Points on a hilly landscape, in no order, each with its height.
From any point a ball rolls to the lowest of the 4 points nearest to it. It stops when none of these is lower. Distance is the straight distance between rows; heights are no part of it.
K_140: [211 128 122 103 137 130 156 159 120 181  95 133 151 103 162  87 167 125
 109 161 110 187 135 168 152 153 149]  h=75.3
K_913: [104 139 100 157 199  95 149  79 167 100 126 122 141 186 107 139  83 142
  93 106  99  60 134 106 131 133 129]  h=21.4
K_422: [170 124 115 117 108 122 158 136 116 200 140 121 136 107 127  81 169 123
 130 152 120 172 158 143 159 142 117]  h=65.9
K_339: [132 103  95 146  98 115 133 124 111 183 154 112 110 136 111  59 118 174
 144 121 128 146 161 128 147 128 142]  h=54.8
K_452: [102 136 134 157 157 144 100 119 126  95 138  87 109 132 112 181 137  48
 127 137 146 101 150  96 121 116  83]  h=29.3
K_535: [118 111 108 119  74 121 108 126  94 176 151 160 130 122 122  74 117 200
 146 122 128 160 138 120 139 118 145]  h=41.4
K_608: [118 131 142 128  98 141 134 136 122 117 147  88 120 132 121 156 136 103
 154 130 136 105 142 130 129 126 111]  h=38.1
K_312: [ 80 142 161 119 112 145 115 128 138  76 142 100 119 115 123 175 118  88
 144 128 145 105 123 119 109 113 116]  h=29.4
K_419: [136  99 123 104  59 118 119 129 102 208 113 210 126  98 137  64 160 176
 147 154 139 205 123 141 157 134 114]  h=48.3
K_506: [ 68 131 148 135 151 137 107 108 144  87 149 100 121 140 119 193 106  97
 125 106 150  77 139 101 110 123  99]  h=23.4
K_294: [168 118 150 102  97 121 137 154 107 168  77 176 160  83 162  92 154 160
 137 152 136 204  77 184 125 117 145]  h=54.5
K_637: [193 113  85 139 124 111 139 133  89 178 132 165 127 120 137  71 125 203
 131 122 131 160 140 142 141 142 194]  h=52.7
K_191: [156  99 115 136  96 117 112 144  92 135 114 230 141 105 147  80 108 235
 122  98 148 158 104 121 133 123 180]  h=37.2
K_617: [110 142 172 122  81 145 128 152 130 101 147 104 108 109 125 163 151  75
 148 151 138 142 117 140 123 103  95]  h=52.4
K_639: [219  99 107 113 135 117 144 141  98 205  73 165 145 101 145  71 185 152
 125 161 128 208 122 167 168 140 152]  h=68.3
K_628: [144 138 107 173 186 164 114 133 139 104 117  89 104 132 136 182 181  26
 114 153 147 118 164  96 137 133 101]  h=26.1
K_514: [ 97 146 113 147 217 131 129 108 171  58 114 112 131 155 134 197 125  68
  69 123 117  62 133  97 126 129 100]  h=32.3
K_592: [100 113 101 175 168 111 125 100 133 157 155 105 128 158  88 103  76 185
 119 103 107  93 142  92 126 116 124]  h=39.4
K_104: [147 146 174  99  68 152 140 160 129 129 121 113 116  87 132 136 170  68
 149 156 125 175 100 158 128 111 100]  h=59.6
K_242: [123 105 121 117  45 129 109 132  97 183 114 231 127  98 159  64 147 205
 157 127 145 193  99 142 148 101 141]  h=17.1
K_713: [137 138 136 167 158 157  80 139 131  88 101 100  87 145 126 200 174  11
 136 135 138 131 154  93 121 145  88]  h=31.9
K_481: [136 128 134  96 113 109 134 138 120 110 113 180 155 111 132 119  92 182
 128 107 131 135  85 165  92 140 177]  h=50.5
K_436: [168 115 126 106  89 125 139 153 101 183  90 173 147  85 154  72 161 162
 136 160 130 193 103 164 149 146 151]  h=58.2
K_512: [150 118  99 140 118 123 132 133 110 200 149 110 128 125 125  74 145 151
 145 144 114 147 165 133 159 148 135]  h=63.2
K_216: [149 120 166  70  68 147 144 150 121 196 109 125 135  73 127  91 189  81
 160 146 128 208 113 154 164 114  93]  h=79.9
K_217: [159 139 100 128 153 115 151 119 142 129 126 115 147 143 135 102 128 149
 104 122  99 130 125 138 127 156 173]  h=15.0
K_524: [177 149 157  96 112 158 144 171 125 120 112 103  97 114 130 137 178  56
 138 159 137 160 112 152 132 129 108]  h=63.8
K_947: [153 121 105 115 135 108 127 137 113 126 119 173 134 124 135  83 113 202
 123 119 120 145 111 141 127 146 180]  h=47.7
K_660: [129 113  86 172 148 110 133 109 100 162 157 151 107 149 106  65  87 221
 116  97 125  95 136 106 138 132 183]  h=51.4
K_87: [160 126 116 108 122 130 144 143 130 148 131 100 137 124 145 103 150 122
 131 145 111 152 153 151 147 153 136]  h=53.5
K_480: [196 117 150  89 125 129 148 164 119 168  89 128 152  78 161 100 180  99
 136 164 121 191 107 177 142 137 128]  h=76.4
K_809: [127 138 121 127 128 123 143 119 139 148 142 108 140 142 133  98 128 152
 125 132 121 126 133 128 126 142 158]  h=33.9
K_791: [127 100 117 143  70 130 111 123  94 180 142 217 119 111 126  62  99 237
 134 104 138 173 129 104 135 109 151]  h=37.6
K_412: [ 70  93 133 169 163 100 105  94 135 131 146  91 144 164  98 144  75 158
 144  98 127  62 148  85 112 112  98]  h=33.7
K_287: [ 63 107 145 104  97 102 125 103 151  93 155 137 138 148 112 127  64 170
 144 110 129  85 122 125  92 122 124]  h=21.8
K_71: [120 123 127 115  82 137 135 127 116 171 154 104 122 116 115 102 153 111
 157 155 137 144 151 132 138 131  97]  h=20.7
K_850: [ 57 104 132 171 176 136  96 119 120 110 137  98 119 139 113 184 102  97
 132 107 144  67 153  69 115  99  65]  h=17.4
K_955: [170 151 180  97 108 142 147 161 124 128  83 141 143  78 172 122 162 101
 138 146 135 182  64 179 117 118 125]  h=70.1
K_410: [140 148 123 126 171 149 132 139 150  82 116  82 116 156 123 180 148  69
  95 146 121 109 139 126 127 128 127]  h=11.2
K_909: [129 169 161 156 131 159  93 146 137  49 112 127  73 120 110 198 170  14
 146 147 138 123 135  98 107 126  96]  h=36.5
K_200: [184 111  95 152 140 123 136 135  87 152 128 220 112 113 127  76  87 252
 106  89 139 134 126 103 155 126 196]  h=52.6
K_690: [ 90 114 147 114  63 127  99 117 119 125 151 123 131 130 124 124 121 144
 152 140 145 131 116 140 109 115 106]  h=33.1
K_801: [125 127 105 126 181 105 140  96 159 116 139 123 132 179 115 102  96 163
 100 104 107 100 136 124 126 144 162]  h=8.1
K_458: [102 108 126 120  63 116 108 117  96 139 149 185 130 115 128  90  85 218
 144 104 142 144 113 112 115 123 159]  h=60.3
K_606: [ 53 124 148 129 165 124 110  93 144  70 143 120 135 147 123 197  87  99
 132 102 148  40 143  96 100 106  85]  h=27.1
K_498: [107 140 103 169 198 140  99 120 124  87 122  86 111 147 121 200 151  54
  88 142 138 105 154  84 132 119  86]  h=24.6
K_402: [ 82 137 128 138 160 111 141  96 160  88 136 117 139 152 119 165  94 130
 111  99 128  82 139 122 109 134 119]  h=35.9
K_864: [ 88 146 152 121 153 133 119 107 174  67 134 122 137 153 131 201  97  95
 116 115 138  75 120 117 106 121 115]  h=31.3
K_866: [121 101  98 151 133 132 134 105 120 185 161 100 125 144  98 100 127 137
 148 131 112 118 180 122 150 130 114]  h=53.9
K_73: [123 151 144  95  93 118 129 141 133 121 136 119 148 117 136 126 121 132
 145 125 117 141 109 160 125 134 137]  h=18.7
K_282: [158 125 160  68  81 134 142 152 112 163 115 141 142  75 150 117 167 120
 151 157 128 189  81 178 137 116 118]  h=67.5
K_845: [ 91 134 133 109 145 109 134 108 144  98 141 136 130 140 117 130  76 167
 130  91 113  62 119 113 109 136 145]  h=33.6
K_304: [ 91 107 136 144 114 134 116 119 132 146 160  87 122 150 112 139 124 127
 152 134 133 104 159 123 128 123  93]  h=38.9
K_924: [182 145 118 106 159 139 160 159 143 123 103  86 134 128 161 143 175  65
  85 149  99 149 134 153 138 154 147]  h=38.3
K_49: [ 77 130 110 158 186 109 129  92 143 116 136 130 135 179 101 151  75 145
 127 107 121  57 135  87 124 126 113]  h=28.5
K_972: [ 73 132 146 105 128 112 137  99 132  87 134 125 135 165 117 154  73 141
 139 107 133  67 126 122  98 133 117]  h=28.4
K_413: [ 79 127 138 143 152 126 111 117 150 100 159  83 129 153 112 157  95 103
 136 112 146  77 143 112 119 110 101]  h=27.0
K_766: [170 130  94 144 163 113 146 113 119 140 136 148 137 150 120  91  97 213
  99 101  99 129 120 117 130 147 182]  h=34.3
K_43: [101 152 142  97 137 130 134 120 146  70 131 121 140 129 132 162  96 105
 120 116 128 102  99 157  98 123 145]  h=48.0
K_730: [118 126 153  86  55 145 138 146 113 157 140 120 121  98 125 105 156 129
 143 143 121 170 122 147 136 107 109]  h=44.5
K_761: [122 157 116 161 180 155 107 153 140  71 114  97 102 138 145 189 153  35
 103 144 137 105 135  98 120 136 116]  h=20.5
K_169: [ 95 132 104 150 215 119 135  84 155  99 109 115 150 177 117 179  92 125
 100  92 111  46 126  80 142 130  97]  h=29.7
K_874: [125 105 107 140 123 141 131 134 126 165 142  84 108 134 102 121 141  90
 142 134 137 123 176 123 147 132  85]  h=44.4
K_447: [ 67 140 146 115 180 120 130  82 161  44 122 148 145 155 114 209  93  97
  94  94 133  38 118 101 113 116 102]  h=35.6
K_83: [167 156 109 135 167 163 129 156 153  80 116  98 113 134 152 170 170  40
  78 145 104 137 137 127 143 129 123]  h=22.2
K_78: [ 91 141 121 105 154 101 146  92 151  98 137 156 134 166 108 123  75 178
 115  94 120  79 122 127 118 150 175]  h=28.2
K_493: [108 156 142 134 145 144 114 130 146  58 124 108 106 140 127 200 127  57
 118 118 142 101 124 113 108 126 128]  h=28.9
K_862: [155 126 132 107 131 111 141 148 134 130 102 153 155 111 140 105 139 148
 124 139 122 160 101 169 123 137 163]  h=45.1
K_465: [125 158 167 127 106 170 117 150 133  57 120 113 110 116 130 182 138  57
 131 143 132 129 109 124 104 104 116]  h=42.3
K_775: [173 160 165 115 102 166 148 165 133  78 116 114 126  99 162 155 149  63
 128 139 116 157  79 173 108 117 128]  h=62.4
K_712: [ 87 129 124 141 143 105 126 103 139 124 154 109 133 145 103 124  78 178
 128 112 124  85 136 112 118 136 150]  h=43.6
K_818: [129 126  98 152 142 112 151 110 139 152 155 113 128 149 111  91 117 180
 127 117 103 111 141 112 118 142 152]  h=25.6
K_806: [146 105 150  98  74 125 113 133 110 157 104 205 149  92 152  86 143 196
 141 129 130 192  75 163 124 124 137]  h=42.2
K_802: [111 135 151 103  90 106 135 128 128 116 133 150 132 118 129 120  97 159
 152 121 130 130  97 157 103 125 156]  h=38.2
K_691: [137 112 115 150 136 105 122 113 121 151 151 134 122 159 116  95  96 195
 135  98 128 102 118 120 126 143 161]  h=38.8
K_649: [138 143 147  99  92 136 134 155 125 144 134 124 137 111 133 110 142 113
 136 147 124 156 118 151 136 126 125]  h=42.7
K_722: [155 102 106 151  74 121 126 136  88 178 131 208 116 101 141  69 128 222
 134 133 129 172 120 133 136 129 156]  h=15.3
K_224: [178 159 149 107 141 132 151 154 132 109 107 104 138 122 157 141 155  78
 117 143 124 152 104 157 117 130 125]  h=52.5
K_385: [131 143 144 113 120 159 127 148 145  90 128  88 132 125 135 155 151  83
 129 146 132 125 125 141 132 127 125]  h=50.6
K_251: [ 82 114 106 182 211 120 106 106 124 116 120  74 115 149 115 184 123  82
  98 108 130  70 160  77 130 109  76]  h=23.2
K_699: [154 153 114 154 183 156  86 129 169  57  89 105 113 144 143 196 177  16
  82 137 129 138 133  92 124 137 130]  h=24.5
K_768: [179 107 139  87  73 119 147 138 108 217  83 179 128  65 142  81 191 125
 144 169 135 213 112 154 177 136 102]  h=68.7
K_615: [164 117  77 161  95 126 128 120  79 199 144 177 117 109 119  47 132 200
 128 132 126 141 149 103 146 121 162]  h=37.5
K_206: [103 128 120 147 139 112 143 124 143 130 151  91 135 143 126 148 108 132
 134 122 125  99 140 133 123 130 125]  h=36.4
K_494: [182  99 106 126 130 116 132 148 109 169  87 194 152 103 149  80 137 186
 132 138 141 195 108 159 141 139 176]  h=65.6
K_878: [ 80 106 136 126  97 118 110 113 125 134 162 131 139 149 110 117  82 177
 154 115 134 110 134 114  98 115 120]  h=27.8
K_109: [158 169 149 125 123 153 108 159 145  71 114 102  94 121 137 181 165  45
 133 138 142 134 132 138 120 120 109]  h=43.0
K_604: [159 144 144 125 124 142 141 150 137 126 133  86 117 118 117 146 180  48
 137 159 125 156 164 141 152 130  98]  h=73.9
K_235: [ 95 117 141 136  79 124 124 117 120 155 161 110 126 130 115 112 118 151
 155 133 134 120 158 125 126 129 105]  h=34.6
K_585: [ 96 129 116 170 203 108 126 106 152 128 121  78 132 171 116 145  94 128
 104 105 118  77 157 102 125 134 117]  h=29.0

Call two points neighbours if one is among the 4 nearest of the other. Go from one point of each pair to the other, from neighbour to neighbour, staying as low as possible. Name the highest point that can't be avoided.
K_73 and K_722 => K_947
K_73 and K_850 => K_690
K_410 and K_71 => K_235
K_506 and K_410 => K_498
K_287 and K_801 => K_972
K_850 and K_287 => K_585

Where does a ball stop that starts at each point below?
K_512 => K_801
K_639 => K_722
K_604 => K_410
